Points, in no order, along strands that fork and pass close to each other.
In the rows, zero is written as 100.
Points whose rows are less than 64.4 apart are linked; no others are. Some points are linked to none.
zeki: 67; 77; 128; 108; 89; 93; 76; 93; 88; 78; 115; 84; 122; 99; 91; 79; 101; 113; 116; 82; 105; 85; 87; 118; 120; 86; 103; 107; 114; 103; 115; 121; 106; 113; 55
sed: 117; 59; 95; 76; 111; 90; 92; 101; 106; 86; 88; 98; 116; 105; 109; 80; 111; 58; 87; 85; 79; 117; 108; 110; 110; 84; 93; 95; 109; 98; 103; 97; 106; 72; 86
lenot: 95; 151; 77; 132; 97; 107; 92; 115; 89; 91; 103; 103; 99; 79; 98; 105; 92; 131; 107; 129; 127; 96; 98; 91; 87; 113; 101; 109; 84; 78; 112; 114; 120; 142; 119
fek: 97; 98; 85; 98; 96; 106; 69; 84; 84; 112; 106; 123; 91; 90; 130; 116; 81; 84; 67; 103; 100; 130; 112; 102; 101; 109; 123; 105; 99; 85; 71; 87; 82; 98; 130
minu: 95; 130; 112; 115; 86; 123; 91; 94; 114; 113; 88; 111; 83; 91; 120; 129; 93; 121; 60; 122; 119; 81; 100; 108; 65; 118; 110; 108; 104; 92; 67; 104; 91; 99; 125
bol: 111; 123; 90; 120; 101; 116; 121; 91; 65; 86; 122; 91; 74; 91; 82; 94; 101; 92; 123; 105; 96; 82; 89; 110; 120; 109; 96; 84; 91; 92; 128; 136; 109; 157; 95
lili: 123; 79; 123; 73; 129; 95; 118; 103; 122; 111; 92; 99; 87; 95; 85; 83; 102; 98; 74; 88; 110; 84; 89; 103; 70; 111; 81; 97; 96; 114; 127; 139; 116; 90; 90
Bekin: 125; 139; 92; 107; 110; 85; 129; 106; 104; 110; 120; 129; 72; 92; 54; 78; 88; 126; 109; 114; 110; 101; 94; 93; 77; 117; 95; 99; 66; 102; 129; 130; 104; 146; 110
zup: 78; 99; 102; 85; 82; 93; 83; 87; 94; 107; 116; 124; 106; 110; 118; 113; 81; 102; 80; 91; 101; 130; 105; 101; 116; 103; 123; 117; 93; 103; 82; 78; 68; 93; 94
dored: 65; 100; 109; 79; 96; 98; 72; 101; 121; 103; 89; 117; 100; 104; 130; 120; 82; 110; 61; 93; 115; 119; 102; 91; 83; 99; 114; 109; 97; 105; 67; 83; 81; 73; 97
Tum: 90; 70; 128; 76; 112; 101; 109; 94; 113; 95; 90; 92; 99; 99; 95; 80; 104; 86; 77; 66; 97; 94; 79; 111; 85; 95; 89; 108; 114; 107; 109; 131; 103; 82; 69
Lova: 121; 74; 95; 87; 100; 113; 118; 86; 116; 105; 88; 84; 91; 94; 109; 108; 118; 86; 103; 110; 76; 103; 114; 103; 104; 96; 95; 97; 115; 109; 83; 92; 98; 70; 134
Naben: 104; 80; 110; 95; 87; 92; 95; 80; 98; 114; 106; 88; 98; 74; 95; 76; 116; 141; 118; 106; 96; 92; 113; 110; 110; 103; 110; 101; 94; 108; 111; 107; 104; 115; 109
mogu: 89; 126; 99; 106; 119; 72; 112; 124; 116; 99; 104; 113; 104; 123; 59; 97; 89; 98; 127; 97; 117; 100; 85; 77; 83; 98; 88; 93; 79; 109; 124; 104; 99; 100; 68
gidez: 110; 117; 101; 101; 115; 106; 146; 113; 118; 99; 96; 102; 79; 122; 80; 116; 106; 73; 103; 93; 88; 91; 82; 85; 81; 97; 80; 86; 106; 107; 101; 104; 102; 78; 98
Tufoz: 76; 89; 99; 106; 98; 123; 94; 95; 93; 76; 85; 86; 111; 94; 130; 120; 104; 82; 93; 100; 87; 107; 106; 106; 99; 90; 99; 109; 121; 97; 65; 86; 105; 71; 112
Vugi: 84; 119; 84; 107; 98; 111; 71; 100; 91; 111; 102; 116; 95; 90; 129; 123; 80; 106; 75; 113; 121; 118; 107; 99; 94; 113; 118; 106; 93; 89; 82; 85; 89; 111; 126
giv: 74; 99; 88; 112; 103; 95; 68; 112; 79; 83; 110; 93; 126; 101; 117; 113; 87; 88; 99; 94; 109; 113; 105; 97; 116; 85; 104; 100; 104; 85; 100; 82; 104; 98; 85
gev: 110; 93; 76; 96; 122; 98; 77; 108; 86; 91; 95; 96; 111; 94; 123; 106; 96; 72; 91; 107; 108; 116; 110; 96; 103; 94; 102; 86; 99; 79; 104; 90; 114; 90; 111
gukat: 94; 86; 93; 113; 69; 135; 102; 63; 94; 105; 106; 96; 87; 91; 126; 113; 108; 111; 114; 114; 71; 101; 116; 119; 115; 108; 120; 119; 117; 101; 61; 85; 76; 97; 141
Lapun: 69; 102; 109; 85; 88; 100; 85; 91; 104; 105; 105; 119; 102; 111; 127; 116; 84; 97; 66; 83; 103; 117; 98; 101; 98; 103; 119; 112; 102; 104; 72; 87; 79; 88; 95
gataz: 128; 64; 113; 78; 91; 96; 100; 70; 101; 113; 116; 87; 84; 71; 96; 71; 116; 146; 114; 106; 84; 100; 119; 120; 114; 112; 109; 103; 85; 114; 115; 125; 98; 122; 122
sotu: 91; 66; 91; 92; 85; 85; 80; 98; 82; 86; 112; 116; 131; 118; 108; 87; 91; 77; 118; 90; 80; 139; 121; 110; 145; 89; 114; 114; 99; 92; 86; 66; 70; 93; 87
Rezu: 130; 133; 92; 106; 110; 87; 143; 103; 122; 110; 115; 126; 71; 103; 57; 88; 97; 124; 116; 121; 104; 93; 98; 79; 70; 118; 87; 96; 75; 110; 120; 113; 103; 119; 117
pinu: 100; 113; 122; 90; 90; 94; 120; 73; 109; 126; 116; 113; 75; 99; 83; 98; 100; 124; 90; 92; 104; 86; 93; 105; 89; 117; 105; 104; 86; 116; 103; 114; 78; 116; 101
ker: 113; 118; 100; 97; 111; 111; 128; 117; 128; 112; 80; 112; 77; 114; 94; 120; 95; 73; 60; 100; 97; 98; 87; 90; 56; 113; 86; 93; 110; 104; 89; 115; 100; 73; 109
sopal: 89; 76; 85; 113; 113; 116; 85; 103; 83; 79; 87; 84; 126; 87; 128; 111; 98; 77; 103; 114; 79; 109; 117; 108; 111; 88; 95; 101; 121; 86; 80; 80; 121; 70; 119
daril: 113; 118; 101; 100; 105; 113; 139; 106; 129; 108; 86; 104; 74; 120; 93; 125; 106; 74; 87; 101; 89; 86; 85; 95; 74; 106; 83; 97; 115; 114; 83; 103; 97; 72; 108
sakit: 93; 138; 108; 94; 104; 92; 120; 105; 108; 123; 117; 143; 78; 117; 73; 107; 77; 102; 87; 92; 113; 99; 76; 89; 77; 117; 109; 103; 75; 110; 109; 111; 75; 114; 86
zegof: 79; 65; 97; 89; 75; 77; 74; 93; 91; 96; 112; 118; 137; 114; 115; 88; 87; 100; 113; 82; 84; 144; 124; 104; 144; 91; 118; 120; 97; 103; 87; 65; 64; 81; 86
rubet: 118; 116; 82; 96; 105; 71; 127; 106; 106; 112; 112; 115; 90; 122; 69; 97; 103; 103; 139; 104; 104; 103; 102; 74; 105; 93; 92; 87; 83; 101; 120; 80; 93; 99; 95
Gen: 79; 104; 120; 106; 68; 114; 114; 76; 101; 109; 111; 109; 82; 102; 108; 118; 104; 118; 98; 97; 93; 90; 93; 109; 103; 104; 118; 115; 105; 113; 82; 92; 75; 105; 106
dezoz: 135; 90; 114; 81; 127; 103; 124; 106; 118; 111; 90; 90; 82; 97; 93; 97; 107; 101; 76; 98; 102; 87; 98; 100; 68; 117; 83; 89; 95; 117; 121; 132; 126; 93; 108
pilob: 139; 96; 79; 101; 96; 99; 111; 97; 80; 104; 122; 83; 82; 79; 88; 80; 112; 115; 140; 113; 86; 104; 107; 111; 134; 103; 103; 78; 91; 98; 123; 117; 106; 136; 116
pib: 64; 123; 112; 103; 72; 95; 107; 104; 120; 113; 98; 100; 106; 108; 106; 125; 94; 144; 118; 106; 116; 94; 104; 73; 94; 95; 104; 109; 109; 115; 78; 73; 93; 78; 107
Dutik: 137; 84; 74; 97; 81; 74; 95; 111; 103; 114; 83; 82; 129; 97; 90; 78; 113; 128; 156; 127; 93; 97; 124; 88; 130; 79; 96; 89; 102; 102; 117; 54; 102; 94; 116
bul: 106; 67; 120; 86; 100; 109; 80; 79; 110; 106; 81; 84; 105; 66; 119; 87; 115; 146; 91; 110; 98; 101; 125; 114; 83; 104; 109; 118; 103; 105; 87; 107; 109; 87; 132
sas: 103; 122; 109; 106; 107; 120; 116; 83; 84; 98; 121; 109; 77; 103; 82; 105; 97; 75; 94; 85; 102; 86; 75; 108; 102; 117; 102; 94; 89; 100; 111; 125; 93; 139; 87
Padi: 81; 65; 126; 88; 110; 102; 99; 93; 106; 76; 91; 80; 112; 98; 115; 88; 110; 81; 84; 82; 95; 96; 89; 114; 98; 87; 85; 108; 123; 100; 103; 121; 105; 81; 67
bak: 113; 101; 79; 112; 79; 68; 86; 125; 94; 117; 85; 87; 134; 98; 88; 82; 104; 140; 154; 122; 108; 97; 116; 80; 130; 78; 95; 96; 101; 98; 115; 50; 106; 99; 105
tet: 84; 117; 119; 103; 101; 119; 124; 86; 87; 103; 117; 114; 85; 112; 78; 107; 93; 75; 93; 70; 99; 79; 67; 112; 97; 108; 96; 98; 94; 112; 107; 119; 82; 123; 74
Nup: 132; 112; 115; 94; 115; 107; 125; 103; 122; 113; 98; 96; 72; 91; 90; 100; 102; 125; 76; 114; 109; 85; 105; 102; 61; 127; 91; 96; 91; 115; 116; 136; 119; 114; 121
tuga: 103; 131; 120; 106; 115; 120; 127; 103; 115; 110; 100; 118; 76; 116; 89; 108; 86; 76; 60; 88; 103; 77; 70; 112; 64; 122; 93; 99; 97; 102; 104; 132; 92; 109; 90
mita: 118; 57; 98; 82; 110; 100; 103; 80; 96; 94; 97; 98; 96; 97; 114; 90; 115; 62; 85; 85; 76; 114; 110; 118; 113; 103; 100; 102; 106; 99; 95; 111; 97; 84; 106
Vagu: 123; 127; 97; 104; 98; 99; 143; 98; 115; 108; 111; 99; 73; 99; 72; 98; 105; 124; 129; 121; 97; 84; 105; 89; 92; 106; 92; 94; 89; 112; 114; 109; 108; 120; 112
rak: 76; 118; 81; 144; 77; 94; 77; 130; 69; 94; 103; 88; 132; 95; 89; 94; 92; 122; 140; 109; 109; 95; 102; 88; 139; 87; 102; 98; 106; 86; 112; 79; 117; 119; 84
veb: 72; 119; 115; 97; 78; 104; 108; 98; 124; 109; 83; 98; 94; 110; 115; 126; 100; 124; 97; 106; 108; 93; 101; 87; 78; 96; 103; 109; 111; 118; 65; 83; 86; 71; 108
kib: 128; 90; 75; 91; 90; 88; 109; 82; 103; 127; 111; 112; 78; 106; 106; 102; 101; 92; 113; 117; 91; 119; 114; 86; 115; 104; 111; 94; 95; 93; 89; 78; 77; 87; 133
Lopi: 123; 91; 85; 77; 129; 89; 103; 120; 119; 105; 88; 103; 97; 113; 98; 103; 104; 61; 75; 95; 101; 116; 98; 87; 83; 100; 87; 92; 98; 96; 104; 95; 112; 66; 103
Roli: 116; 67; 78; 124; 91; 107; 70; 94; 53; 84; 112; 83; 122; 74; 110; 77; 101; 105; 123; 103; 66; 109; 115; 132; 147; 98; 113; 104; 103; 77; 108; 101; 106; 132; 112
Vegof: 82; 92; 82; 109; 95; 80; 61; 121; 82; 96; 102; 98; 140; 103; 112; 97; 87; 103; 119; 101; 104; 118; 116; 89; 127; 79; 114; 99; 102; 90; 101; 64; 104; 96; 87
zov: 74; 75; 115; 98; 88; 114; 101; 90; 105; 87; 88; 89; 112; 97; 125; 104; 108; 91; 98; 94; 85; 106; 108; 107; 105; 89; 101; 121; 119; 105; 72; 80; 92; 70; 107
fina: 89; 89; 84; 105; 97; 111; 72; 83; 70; 101; 110; 113; 104; 94; 131; 114; 84; 80; 76; 104; 86; 126; 116; 113; 120; 104; 123; 109; 103; 85; 75; 79; 86; 99; 123
lefu: 99; 65; 118; 98; 88; 101; 87; 77; 100; 105; 98; 75; 110; 67; 108; 79; 118; 155; 110; 104; 91; 92; 118; 117; 101; 98; 110; 120; 102; 109; 104; 109; 109; 104; 116
sep: 98; 129; 91; 117; 89; 111; 83; 105; 102; 119; 97; 113; 88; 91; 124; 128; 85; 120; 73; 127; 117; 108; 111; 90; 78; 111; 117; 105; 103; 85; 72; 88; 87; 98; 135
setin: 112; 37; 103; 71; 102; 76; 85; 96; 118; 94; 76; 98; 138; 110; 104; 65; 115; 87; 101; 101; 80; 130; 126; 110; 118; 86; 94; 119; 95; 102; 94; 70; 83; 71; 99
domu: 88; 106; 96; 115; 70; 122; 102; 72; 89; 109; 111; 96; 84; 92; 116; 119; 107; 113; 113; 109; 86; 95; 101; 108; 120; 107; 116; 109; 112; 100; 69; 86; 80; 101; 123
Zavi: 110; 112; 97; 102; 90; 84; 118; 95; 96; 117; 122; 110; 87; 110; 76; 100; 107; 98; 128; 96; 95; 100; 96; 89; 113; 99; 102; 88; 93; 108; 109; 95; 93; 113; 93
Dotop: 121; 78; 106; 82; 109; 103; 84; 89; 115; 105; 82; 90; 96; 77; 114; 99; 108; 123; 80; 110; 107; 105; 123; 106; 81; 106; 101; 108; 100; 97; 89; 102; 115; 79; 134
dema: 93; 117; 108; 79; 101; 79; 101; 102; 111; 125; 112; 133; 82; 122; 82; 107; 78; 102; 82; 81; 116; 109; 87; 86; 86; 111; 109; 100; 78; 108; 104; 99; 82; 98; 87
Zak: 112; 63; 101; 80; 109; 71; 53; 124; 105; 90; 70; 87; 152; 95; 112; 66; 109; 116; 109; 107; 112; 94; 118; 103; 106; 76; 96; 103; 101; 96; 114; 82; 109; 88; 86
kaz: 75; 126; 90; 143; 85; 94; 86; 134; 81; 85; 104; 82; 132; 93; 76; 92; 100; 127; 150; 112; 112; 83; 99; 97; 124; 82; 96; 95; 110; 95; 118; 90; 130; 126; 79
zifut: 128; 115; 82; 109; 97; 111; 118; 93; 73; 95; 125; 93; 75; 86; 82; 98; 100; 98; 126; 112; 86; 98; 99; 110; 126; 107; 101; 82; 85; 90; 122; 131; 111; 151; 111
sef: 71; 111; 111; 94; 111; 99; 85; 101; 106; 98; 103; 106; 102; 103; 109; 109; 92; 98; 71; 90; 120; 99; 86; 97; 82; 107; 102; 100; 91; 99; 104; 108; 98; 100; 78
feni: 87; 93; 123; 85; 108; 107; 120; 101; 121; 102; 86; 99; 88; 105; 107; 103; 103; 92; 65; 81; 96; 91; 83; 100; 76; 104; 88; 104; 114; 109; 93; 115; 102; 74; 88
riv: 90; 104; 75; 132; 73; 88; 64; 133; 68; 98; 99; 87; 143; 95; 96; 86; 87; 124; 146; 114; 100; 95; 106; 96; 142; 76; 106; 103; 109; 88; 109; 67; 115; 109; 99
tusu: 134; 97; 88; 98; 115; 110; 129; 107; 112; 91; 86; 82; 85; 102; 100; 110; 112; 86; 106; 117; 92; 94; 103; 88; 88; 98; 82; 82; 108; 105; 105; 110; 127; 87; 112
dibar: 107; 69; 111; 74; 116; 64; 77; 115; 113; 102; 84; 95; 122; 109; 94; 72; 103; 96; 96; 85; 114; 98; 103; 91; 98; 81; 87; 95; 95; 99; 123; 98; 107; 82; 73
Tek: 135; 75; 90; 80; 114; 108; 122; 106; 118; 95; 79; 78; 90; 100; 109; 107; 119; 75; 94; 109; 81; 102; 109; 97; 94; 92; 82; 84; 118; 107; 91; 99; 114; 61; 125
zopa: 76; 102; 109; 75; 105; 84; 83; 108; 112; 105; 103; 122; 104; 118; 100; 106; 80; 94; 71; 77; 118; 117; 88; 88; 93; 98; 113; 98; 87; 103; 107; 97; 94; 88; 73
Pazo: 92; 74; 79; 106; 97; 97; 69; 92; 71; 90; 115; 109; 122; 99; 122; 99; 90; 74; 104; 99; 83; 132; 118; 112; 138; 95; 120; 113; 102; 83; 87; 77; 85; 102; 104
Lamev: 118; 69; 104; 93; 109; 118; 97; 74; 95; 96; 107; 95; 89; 85; 112; 98; 114; 81; 80; 92; 80; 99; 108; 122; 108; 103; 102; 100; 104; 97; 96; 116; 100; 96; 114
pizo: 143; 81; 80; 100; 90; 91; 104; 83; 80; 104; 112; 93; 89; 89; 94; 89; 116; 92; 133; 105; 73; 107; 113; 110; 141; 95; 103; 81; 100; 100; 113; 100; 94; 115; 112
vado: 58; 107; 94; 111; 98; 113; 90; 109; 84; 70; 98; 99; 116; 110; 121; 124; 85; 72; 95; 88; 112; 106; 86; 94; 110; 90; 101; 100; 113; 93; 92; 89; 102; 95; 74
Laraf: 100; 102; 96; 110; 90; 101; 107; 88; 84; 100; 115; 88; 92; 93; 89; 97; 113; 102; 126; 99; 91; 90; 98; 99; 120; 98; 110; 94; 99; 103; 111; 102; 101; 123; 98
zel: 91; 84; 102; 109; 81; 103; 96; 83; 81; 98; 116; 96; 100; 101; 99; 100; 113; 96; 125; 86; 83; 100; 97; 111; 129; 95; 111; 99; 103; 104; 99; 95; 93; 104; 91
vutal: 100; 70; 137; 82; 118; 99; 108; 92; 112; 100; 98; 83; 99; 92; 91; 83; 105; 105; 87; 80; 107; 82; 87; 116; 79; 100; 91; 104; 106; 109; 123; 137; 112; 92; 76
Riz: 120; 110; 95; 105; 136; 117; 125; 115; 96; 79; 95; 96; 89; 123; 80; 112; 96; 45; 89; 88; 97; 93; 81; 94; 87; 102; 74; 76; 105; 94; 110; 123; 120; 102; 89
kema: 97; 122; 95; 103; 120; 116; 114; 121; 120; 97; 86; 115; 89; 118; 108; 120; 88; 55; 62; 92; 103; 102; 77; 92; 72; 104; 90; 92; 108; 95; 84; 111; 107; 74; 92
Sekid: 84; 88; 87; 119; 86; 81; 49; 126; 79; 99; 99; 94; 149; 92; 107; 80; 81; 128; 132; 105; 107; 109; 113; 94; 135; 74; 112; 107; 103; 88; 104; 68; 107; 100; 87
tif: 88; 136; 86; 129; 98; 95; 92; 124; 91; 93; 105; 91; 102; 77; 89; 93; 96; 144; 122; 124; 124; 89; 101; 93; 97; 101; 96; 103; 88; 89; 120; 113; 128; 132; 108
Nefa: 70; 114; 100; 114; 75; 90; 98; 119; 107; 111; 98; 91; 112; 100; 94; 108; 100; 142; 133; 112; 118; 105; 109; 76; 103; 92; 98; 106; 103; 106; 92; 66; 105; 89; 104
vir: 98; 106; 118; 82; 90; 91; 122; 83; 125; 134; 106; 113; 77; 109; 95; 102; 103; 128; 90; 95; 102; 86; 98; 97; 80; 118; 109; 110; 88; 120; 94; 107; 79; 93; 104
pap: 92; 102; 108; 85; 104; 97; 88; 106; 121; 115; 86; 106; 95; 100; 115; 111; 94; 113; 69; 100; 114; 107; 107; 89; 71; 105; 106; 107; 101; 104; 86; 98; 96; 72; 110
gul: 66; 85; 96; 83; 70; 85; 79; 94; 101; 97; 114; 123; 122; 115; 120; 106; 77; 112; 96; 86; 98; 142; 114; 96; 129; 91; 117; 122; 93; 105; 79; 59; 64; 89; 91
Nid: 86; 125; 106; 109; 126; 115; 91; 110; 97; 87; 100; 104; 95; 108; 105; 112; 89; 73; 78; 90; 122; 89; 75; 97; 78; 107; 94; 98; 99; 89; 108; 122; 116; 114; 81
misod: 102; 84; 113; 88; 83; 113; 126; 84; 124; 109; 85; 90; 87; 100; 112; 114; 118; 102; 100; 104; 80; 89; 106; 104; 90; 103; 95; 108; 121; 116; 65; 92; 87; 58; 120
mepag: 87; 107; 118; 102; 75; 108; 106; 68; 93; 114; 119; 107; 81; 95; 98; 102; 110; 126; 103; 94; 98; 88; 91; 110; 108; 110; 119; 109; 95; 113; 91; 108; 81; 122; 102
nidim: 85; 105; 99; 117; 71; 80; 101; 107; 80; 96; 120; 92; 111; 116; 71; 91; 111; 112; 159; 90; 98; 94; 98; 97; 139; 80; 104; 86; 108; 108; 110; 86; 93; 116; 70
Sev: 85; 132; 86; 135; 87; 98; 97; 126; 86; 88; 100; 74; 115; 77; 73; 84; 109; 144; 143; 119; 123; 79; 102; 91; 115; 89; 93; 101; 104; 93; 122; 107; 138; 132; 95
zago: 69; 103; 116; 102; 89; 116; 118; 88; 89; 79; 107; 100; 97; 120; 103; 118; 101; 71; 102; 70; 86; 94; 73; 100; 116; 92; 97; 96; 111; 110; 83; 93; 79; 92; 69
Vug: 99; 133; 118; 106; 92; 111; 104; 95; 119; 115; 96; 117; 79; 95; 104; 121; 97; 124; 68; 114; 115; 83; 98; 103; 62; 120; 107; 112; 91; 101; 87; 115; 92; 106; 112
kided: 121; 84; 104; 71; 124; 72; 107; 123; 120; 104; 84; 93; 110; 111; 85; 81; 106; 86; 96; 87; 114; 97; 90; 89; 82; 95; 79; 85; 95; 109; 124; 107; 116; 78; 77
botu: 97; 147; 78; 128; 85; 94; 133; 106; 88; 101; 123; 119; 76; 105; 65; 101; 97; 110; 139; 110; 103; 100; 92; 83; 108; 104; 100; 98; 83; 98; 109; 97; 94; 135; 95
fenus: 97; 50; 106; 75; 106; 77; 92; 107; 118; 83; 74; 96; 132; 108; 109; 64; 117; 69; 89; 85; 78; 125; 110; 109; 115; 81; 90; 109; 110; 98; 93; 89; 95; 61; 79
veve: 69; 138; 102; 129; 92; 127; 73; 101; 79; 93; 105; 103; 99; 79; 119; 115; 88; 116; 77; 104; 127; 89; 92; 109; 92; 104; 114; 113; 93; 88; 95; 104; 106; 137; 106
Liru: 87; 153; 92; 129; 99; 117; 89; 103; 89; 98; 104; 111; 92; 85; 104; 114; 91; 120; 85; 114; 127; 88; 89; 100; 89; 114; 117; 107; 81; 87; 104; 114; 104; 143; 103
vinek: 110; 81; 76; 107; 122; 114; 79; 103; 80; 82; 93; 84; 117; 89; 127; 106; 102; 64; 91; 105; 91; 115; 114; 107; 110; 90; 94; 89; 111; 77; 95; 93; 118; 90; 115
Vafan: 123; 88; 81; 85; 127; 92; 89; 111; 101; 101; 98; 100; 98; 104; 106; 98; 104; 68; 78; 105; 110; 112; 113; 93; 92; 95; 97; 83; 96; 89; 106; 104; 110; 84; 109
poz: 97; 133; 102; 122; 101; 122; 116; 91; 66; 88; 124; 101; 85; 101; 71; 96; 94; 82; 117; 90; 111; 86; 75; 109; 108; 111; 94; 88; 84; 92; 124; 133; 100; 158; 79
Pezit: 108; 87; 103; 70; 117; 81; 115; 122; 127; 105; 80; 100; 98; 112; 96; 89; 103; 74; 78; 89; 102; 108; 96; 87; 83; 93; 84; 88; 97; 108; 108; 97; 108; 58; 88
buko: 105; 98; 109; 94; 105; 112; 89; 93; 112; 105; 83; 98; 94; 86; 122; 115; 102; 108; 67; 111; 108; 103; 109; 107; 70; 108; 102; 105; 109; 100; 82; 102; 108; 79; 125
bov: 134; 39; 102; 74; 109; 71; 70; 99; 111; 92; 65; 96; 145; 99; 107; 59; 117; 92; 103; 104; 85; 120; 127; 116; 115; 80; 96; 107; 99; 100; 107; 77; 92; 84; 96
gifep: 138; 53; 92; 83; 106; 69; 67; 112; 107; 97; 67; 91; 155; 100; 104; 59; 113; 113; 125; 112; 91; 99; 125; 107; 119; 76; 96; 100; 104; 98; 118; 70; 99; 94; 96
nuni: 92; 104; 122; 98; 77; 114; 121; 89; 127; 118; 85; 104; 83; 113; 111; 121; 105; 103; 83; 100; 90; 88; 101; 101; 78; 107; 101; 108; 122; 115; 61; 88; 80; 66; 117
deken: 100; 96; 125; 78; 104; 95; 125; 97; 123; 125; 95; 111; 83; 114; 85; 102; 101; 100; 82; 79; 96; 90; 82; 99; 75; 106; 92; 103; 100; 122; 100; 113; 91; 81; 94
Tib: 99; 149; 96; 119; 113; 91; 111; 111; 101; 101; 118; 113; 87; 94; 67; 80; 96; 131; 117; 112; 124; 92; 94; 84; 83; 113; 97; 103; 74; 101; 122; 121; 110; 148; 95
Kan: 107; 91; 95; 101; 106; 108; 83; 83; 88; 92; 112; 94; 96; 84; 118; 99; 99; 91; 86; 100; 102; 101; 108; 120; 105; 110; 112; 98; 98; 88; 105; 119; 107; 114; 109
Kor: 95; 64; 108; 77; 119; 71; 66; 126; 115; 86; 68; 86; 143; 101; 108; 69; 103; 105; 93; 94; 113; 111; 104; 93; 95; 75; 88; 100; 109; 94; 105; 87; 106; 69; 69
Dip: 90; 142; 112; 106; 108; 97; 125; 100; 102; 112; 121; 131; 90; 114; 58; 96; 80; 103; 99; 87; 116; 89; 73; 90; 76; 119; 96; 101; 72; 107; 122; 119; 87; 136; 81
kas: 80; 99; 127; 101; 86; 123; 123; 80; 93; 95; 113; 104; 84; 112; 94; 120; 104; 76; 94; 69; 85; 82; 74; 109; 107; 105; 105; 100; 109; 111; 86; 105; 77; 103; 77
mup: 109; 118; 112; 101; 107; 105; 102; 98; 119; 114; 95; 108; 83; 87; 101; 110; 95; 126; 67; 111; 120; 89; 102; 101; 59; 123; 103; 104; 88; 99; 104; 123; 107; 116; 117
bima: 80; 154; 104; 124; 107; 95; 109; 108; 96; 92; 118; 120; 93; 102; 68; 94; 86; 120; 110; 103; 128; 93; 80; 87; 76; 115; 95; 107; 72; 102; 120; 117; 112; 145; 80
bipug: 89; 79; 106; 96; 120; 112; 90; 101; 96; 76; 91; 80; 108; 96; 113; 95; 103; 73; 82; 86; 97; 97; 94; 111; 99; 91; 88; 101; 116; 91; 99; 118; 117; 86; 88
bos: 110; 126; 99; 111; 104; 118; 127; 98; 102; 99; 106; 92; 78; 95; 87; 115; 111; 105; 111; 113; 96; 78; 93; 96; 87; 111; 86; 95; 103; 108; 104; 111; 114; 118; 111
kabu: 80; 95; 111; 99; 120; 130; 93; 93; 98; 74; 90; 87; 103; 96; 131; 109; 101; 71; 62; 87; 107; 93; 85; 113; 84; 102; 92; 102; 119; 86; 87; 122; 113; 89; 94
nar: 74; 84; 105; 109; 87; 105; 97; 89; 81; 76; 112; 97; 110; 115; 100; 107; 103; 76; 123; 76; 86; 100; 87; 107; 134; 87; 100; 102; 118; 107; 90; 87; 86; 88; 67
pega: 138; 73; 83; 91; 99; 96; 114; 87; 84; 98; 112; 90; 90; 107; 90; 98; 120; 64; 124; 92; 65; 103; 108; 108; 134; 96; 97; 76; 101; 101; 113; 103; 95; 97; 99
koven: 136; 116; 92; 111; 99; 137; 108; 84; 100; 108; 98; 87; 64; 72; 123; 117; 99; 120; 83; 140; 89; 89; 113; 120; 88; 125; 106; 85; 107; 88; 83; 125; 104; 136; 154
Fefad: 116; 127; 99; 113; 125; 120; 143; 114; 104; 87; 97; 107; 77; 122; 68; 116; 96; 64; 105; 99; 89; 88; 78; 92; 78; 111; 75; 83; 101; 104; 107; 127; 110; 108; 97
guf: 101; 119; 89; 112; 131; 113; 108; 116; 99; 80; 96; 100; 100; 114; 97; 114; 97; 68; 91; 100; 109; 97; 91; 88; 88; 111; 82; 90; 96; 88; 104; 115; 123; 103; 91
bazaf: 89; 115; 101; 116; 102; 121; 75; 95; 79; 91; 103; 90; 98; 83; 121; 108; 96; 104; 84; 104; 111; 94; 100; 112; 98; 105; 114; 107; 99; 86; 99; 109; 113; 118; 107
pudom: 119; 106; 105; 102; 104; 115; 120; 92; 108; 102; 99; 86; 78; 97; 103; 112; 113; 102; 94; 111; 89; 83; 104; 102; 88; 107; 90; 94; 107; 106; 97; 121; 114; 103; 116
buv: 129; 63; 92; 87; 108; 103; 114; 82; 90; 87; 107; 88; 93; 113; 93; 95; 116; 48; 104; 82; 62; 107; 101; 111; 117; 99; 92; 85; 109; 100; 107; 107; 93; 90; 99
Far: 98; 130; 88; 96; 112; 68; 104; 124; 107; 106; 108; 121; 105; 124; 73; 100; 88; 93; 120; 96; 118; 109; 93; 73; 96; 91; 94; 93; 78; 101; 116; 83; 92; 94; 76
pana: 145; 75; 80; 90; 102; 64; 76; 120; 98; 109; 71; 91; 142; 100; 94; 63; 113; 127; 136; 121; 98; 96; 124; 93; 119; 78; 99; 90; 100; 89; 127; 62; 107; 100; 103
favon: 61; 114; 100; 112; 109; 123; 82; 101; 87; 71; 99; 97; 108; 107; 131; 121; 87; 66; 67; 88; 110; 100; 84; 107; 96; 96; 103; 101; 116; 90; 86; 102; 106; 98; 84
Vita: 88; 113; 83; 115; 73; 74; 95; 120; 100; 117; 91; 91; 124; 99; 96; 96; 99; 150; 148; 117; 116; 105; 112; 70; 119; 86; 99; 105; 98; 98; 101; 51; 101; 94; 108

A fork is a point with three links. Follow the links from the first point to the second and name the forks in between, in order.
veb; setin -> gifep
fina; favon -> Tum
Lopi; veve -> gifep mita
pega; bak -> mita gifep
buv; Vegof -> mita

A fork is a point with three links, a tip a point with one. Leave the first point through the second and follow the links. Name the first fork or tip that comes.
pib; Nefa -> gifep
bol; poz -> mogu
guf; Riz -> kema
sotu; Pazo -> Tum
kaz; Sev -> mita
dibar; kided -> zov
